Points on a hilly landscape, in no order, each with its height.
A climber steps from a point to the highest of its 6 nearest points, and stops where none of them is higher. Distance is the straight distance between rows; heights are no part of it.
Dufiv height 5.03:   8  11  10   3  -8  -2 -15  19 -17 -16 -28
vefu height 5.55:  10  11   8  -1  -2   1 -16  25 -27  -7 -26
kad height 3.36:   2  -1   4  16  10  -7   2 -20  21  14  12
nito height 4.87:  -3   6   2 -20  -8 -10 -12   9 -18  -1 -13
Ked height 4.81: -10  -9 -24  -2  -8  13   8   2  -2  37  36
Vumut height 6.27:  -4   4  -5 -25  -5  -6 -10  19 -31   6  -3
vime height 2.62: -15  -2 -23 -39 -19  14   6  26 -25  26  19
Sizup height 1.85:   4 -25 -14  11  10   2   3 -26   3  23  27
gase height 4.69:  20 -42 -14  -8  16  -3   4 -47  21   8  22
Neleg height 3.83:  -4  37  27   1  14  14   0  47 -30  -8 -33
zop height 5.49:  10  26  19  11   6  15  -3  40 -23 -17 -30
vup height 5.20:  -2   4  12  16   5  -6   5 -16  31  -4  -5
Regir height 2.19: -16  -6 -31 -44 -21  22   4  34 -40  34  11
sagul height 5.74:  13  -7   7  29  14  -3   2 -29  32  -4  -2
femig height 3.40:   4 -37 -29   1   5  15   5 -26   1  29  32
Fil height 3.98: -13   4 -10 -15  -9   0   7   8  -1  23  28
zun height 4.83: -12   5  -5 -27 -10  -9   0  11 -12  11  11
veba height 3.69:  -7   5  14  20   1  -3  11 -11  34 -45 -13
tonem height 4.26:  -8   7  10   4  -3  -9   4  -7  23 -14 -10
ded height 4.99:  14  18  15  16  -2   8  -9  27 -17 -30 -29
feg height 4.30: -14   7  -3 -19 -10 -10   1   3  -4  11  12
sude height 5.65:  20 -28  -4  11  17  -7  -2 -42  18  10  11
fimis height 2.06: -11  -3 -18 -38 -14   9  -1  28 -41  18  13
vur height 2.51:   8  11  11  14  -7   0  -8  17  -9 -44 -27
petus height 2.68: -11   8   4 -10  -5 -11   2  -4   8  10   9
vof height 5.76:  15  -9   8  31  17  -1   6 -30  35  -9  -9
Zite height 4.49:   3  12   5 -12  -6  -2 -18  20 -32  -2 -21
vuvef height 5.85:  14  20  11  11  -1   6 -11  29 -22 -21 -30
govam height 6.78:  14  -7  12  37  15   2   9 -25  43 -21 -11
Beg height 7.17:  11  20  16   5   0   5 -12  30 -28 -12 -28
Tosol height 4.00:   9   1  17  37  17   3  17 -21  45 -45  -5
Geriv height 1.72:   8 -21 -10  10  13  -2   2 -30  10  20  22
Reden height 3.92: -6 -3 -9  4  2 -3  6 -8  4 24 30
Ruveg height 0.52:  -1  -6  -3  10   9  -6   2 -18  11  22  23
numep height 2.49:  -5   6   8   8   3  -9   3 -13  17  11   7
Mubi height 5.37:  -1   4  13  22   8  -5   9 -18  35  -7  -6
nator height 5.98:  17 -43 -21 -12  11   4  10 -42  20   9  25
lebon height 5.48:  15 -16   5  22  15  -4  -1 -33  28   6   2
zofus height 4.04:   4   1  15  35  11  -2  15 -19  44 -39  -7
sif height 1.25:   1   7   7  10  -8  -4  -7   6   0 -44 -26
razik height 4.42:  -2   4  16  28   6  -2  14 -17  38 -33  -7
tana height 4.58:  -9   6  12  15  -1  -2   8  -9  33 -29 -14
risaz height 3.93:   2 -27 -24   5   2  11   4 -20  -2  31  35
Satu height 3.91: -15   0 -13 -33 -15   2   2  18 -19  18  20
fub height 1.73:  -5   6  10  11  -8  -5   0   1  14 -49 -22
mep height 4.35: -14  -5 -24 -10 -16  16  11  11  -4  40  34
dusek height 7.11:   2   7  -6 -24   3   6 -12  35 -55  21   0
kuboz height 3.38: -19  -2 -25 -29 -20  14  12  20 -15  34  27
bam height 3.80:   3  32  21   0  11  12  -6  44 -32   3 -30
sifor height 3.39:  -7   6   4 -12 -10 -11  -8   4  -4 -11 -17
guba height 3.65:   5  10   8   3  -7  -3 -13  13 -10 -28 -31
Fuz height 3.29: -11   6  -1  -8  -4  -9   3   0   2  18  19
pak height 5.04:  12 -47 -27 -15   6   8  10 -40  17  16  28
Meb height 4.14:   4  14   3 -16   6   5 -12  36 -52  18  -7
Vafa height 2.41: -12   9   5 -13  -8 -12   1   0   6   0  -3
Zaz height 6.04:  -4 -10 -16   6  -1   4   7  -6   1  30  35
Ketav height 3.42:  -8   6  11   8  -6  -5   4  -4  20 -34 -20
Ligut height 5.34:  -8   3  -6 -29 -10  -6  -5  15 -24   7   6
rebi height 2.11:  -7   7   7  -5 -11  -7 -10   3  -1 -22 -26
Gaku height 4.59:   5  10   2 -16  -2   0 -14  25 -42  10 -11
fis height 1.86:  -7   6   7   0 -12  -6  -5   3   9 -29 -21
modit height 1.64: -13   9   6  -3  -1  -8   3  -7  17   5   2
Roba height 4.54:   7  -7   3  19  12  -7   1 -27  20  11  10
Febud height 3.94:  -2   5 -10 -29  -5   2 -11  28 -45  15   4
Tevi height 5.38:  21 -21   2  21  18  -7  -2 -37  27  -2  -2

Where does a climber stop that starts at each point below?
kuboz -> Zaz
veba -> govam
sifor -> Beg
guba -> Beg
vur -> Beg
Roba -> govam
rebi -> Beg
Satu -> Vumut
lebon -> govam
modit -> govam
feg -> Vumut

Call two points neighbours if one is among the 6 nearest of the other. Go from one point of each pair to the other, from neighbour to neighbour, staying as high as possible. Name the lowest point that can't be avoided.
Zaz and nator -> risaz
Vumut and Zaz -> Fil
sude and govam -> lebon
Vumut and Beg -> Gaku
